Each row is a point on a tangle of strands that fork and nearly touch. The rows are in no order.
Points whose rows are less than 41 apart are linked; no others are. Some points are linked to none.
Q478: [  4   8  27  43  29 -33  17  23 -22]
Q19: [-22  -2  30  -8  12  -4  20 -15  13]
Q315: [-16 -34 -34 -42  30   1  16  25  -6]
Q208: [  1   3  45  25 -35  34 -24 -45   4]
Q783: [ -7 -35  11   2  10 -12  17   0  -8]
Q849: [-24 -36  -1 -10 -39   2  -2 -40  21]
Q385: [ -4  -3  44  15  20  11   4 -11 -15]
Q606: [-11 -44  -4 -12  20  -2  11   7 -13]
Q292: [ 18  15  44  38  37  12  -7  17 -35]
Q268: [-19 -17  -6  -5  30 -34  28  25  -7]
Q46: [ 44  58  -6  83   7 -30 -40  56 -30]
Q194: [ 91  45  15  43   5  -1 -40  19  -6]
Q80: [ 87  38  26  37   0   9 -38   8  -3]
Q826: [ 15  42  16  72  22 -37  -8  46 -32]
Q740: [-48 -17   6 -18  -1  43 -10 -31  16]
Q548: [ 65  24  25  52  22  15 -35  22 -30]
Q817: [-19 -18 -71 -59 -35  33 -16 -15  19]
Q216: [ -3  43 -76 -67 -50  38 -12  -9  29]
Q831: [-38  16 -62 -58 -30  32 -12 -20  43]
Q788: [  1   8  53  15   9  18  -2 -20  -6]
Q754: [-36 -20  21 -18  11  36  -4 -22   4]
Q298: [-16 -32 -24 -41  -6  -8  17  -4  13]
Q551: [-37 -15  -8 -40  -3  13   8 -22  28]
Q827: [-44 -12  20  16 -27  42 -22 -50  18]
Q6: [  1  -6  40  14 -24  -2   4 -40   7]
Q291: [-21 -21  30   0  20  28  -1 -16 -12]
Q709: [-19 -22 -49 -56 -30  21  -4 -18  22]
Q395: [ -7  -4 -44 -68   2  -9  21  13  19]
Q960: [-44   4 -49 -48 -28  32  -9 -26  47]
Q914: [-12 -48 -24 -26  28  -5  13  23 -13]
Q78: [ 14  25  22  64  27 -30   5  33 -31]
Q468: [-19  -8 -11  39  17 -66  23  44 -21]
Q83: [ 28  21  54  29   2  24 -13 -21 -10]
Q639: [-19   8  36  -1  32 -11  25  -3   0]
Q873: [-19  35 -76 -65 -37  46 -16 -14  33]
Q401: [ 15  18 -75 -78 -36  21   1   3   7]
Q983: [-55 -17   1  -9 -20  45 -19 -43  21]
Q835: [-13 -20 -19  25  13 -61  30  36 -13]
Q361: [ 35  51   7  82   3 -40 -21  49 -32]
Q113: [ 69  50  -6  70   8 -18 -42  48 -23]
Q193: [-11 -24 -36  -3  18 -59  32  42  -6]
Q214: [ 45  21  39  49  28  15 -18  16 -35]
Q599: [  6   2  41  28  30   7   4   8 -25]
Q752: [-23 -14 -44 -67   6  27  -1   3   9]
Q103: [  8  -1 -56 -72  -4   1  13  20   5]
Q443: [  9  -5  25  40  14 -31  16  14 -19]
Q174: [ -9 -37  10  -3 -23 -14  10 -25  11]
Q110: [ 81  44   5  57  12  -5 -43  41 -17]
Q210: [-21   6  48   2   2  25  -1 -33   9]
Q125: [ 78  33  34  31  -6  19 -35  -8  -4]
Q190: [ 11   9 -68 -79 -16  13   7  11   5]
Q137: [-14 -27 -44 -54 -24   2   7 -13  17]
Q271: [ -6 -21  25   6 -25  -9   9 -35  11]
Q690: [ 28  26  45  42   3 -30  16   2  -3]
Q18: [-13  24  12  62  19 -61  14  41 -23]
Q876: [-10  -3 -86 -59 -55  41 -20 -12  18]
Q730: [-18  10  35  12  43 -15  27  18  -9]
Q945: [-28 -15  10 -28   6   0  16 -13  19]
Q222: [ -4 -17 -34 -38  11 -34  32  20   8]
Q338: [ -1 -21  21  18  18 -21  15   7 -19]
Q346: [-20   7  -1  52  24 -58  21  46 -24]
Q530: [ 16 -38  22  27 -12 -14   7 -12 -13]
Q514: [ -7 -42 -11 -24 -14 -16  14 -13  11]
Q718: [-18  21  53  10  -8  28  -5 -43  17]
Q368: [-40  -2 -25 -47 -12  25   2 -23  38]
Q678: [ -4 -25 -35 -48   1 -21  22   6  11]
Q92: [ 54  27  50  32  -3  20 -24 -12  -9]
Q979: [ -3 -18 -40 -31  12 -48  34  36   4]
Q318: [ 11  -1  45  23 -28  16  -8 -41   5]
Q164: [-17  -4  33  26 -34  41 -25 -58  11]

A fork is a point with three links. Follow the links from the first point to the second and name the forks in between, in order.
Q222; Q6 -> Q678 > Q298 > Q174
Q208; Q298 -> Q174
Q291; Q292 -> Q385
Q849; Q190 -> Q174 > Q298 > Q678
Q137; Q849 -> Q298 > Q174
Q92; Q292 -> Q788 > Q385
Q468; Q514 -> Q678 > Q298
Q401; Q222 -> Q678

Follow the links from the first point to the second, and from the first to the third. Name the last point that the two ways share.
Q709; Q835; Q271 -> Q298
Q718; Q125; Q983 -> Q788
Q103; Q979; Q174 -> Q678
Q876; Q979; Q271 -> Q298
Q83; Q214; Q754 -> Q385

Name the points in between on the shortest way along the links from the first point to the second, in order.
Q478; Q914 -> Q443 > Q338 > Q783 > Q606
Q208; Q291 -> Q164 > Q827 > Q983 > Q740 > Q754
Q6; Q103 -> Q271 > Q174 > Q514 > Q298 > Q678 > Q395
Q222; Q401 -> Q678 > Q395 > Q103 > Q190
Q740; Q718 -> Q754 > Q291 > Q385 > Q788 > Q210
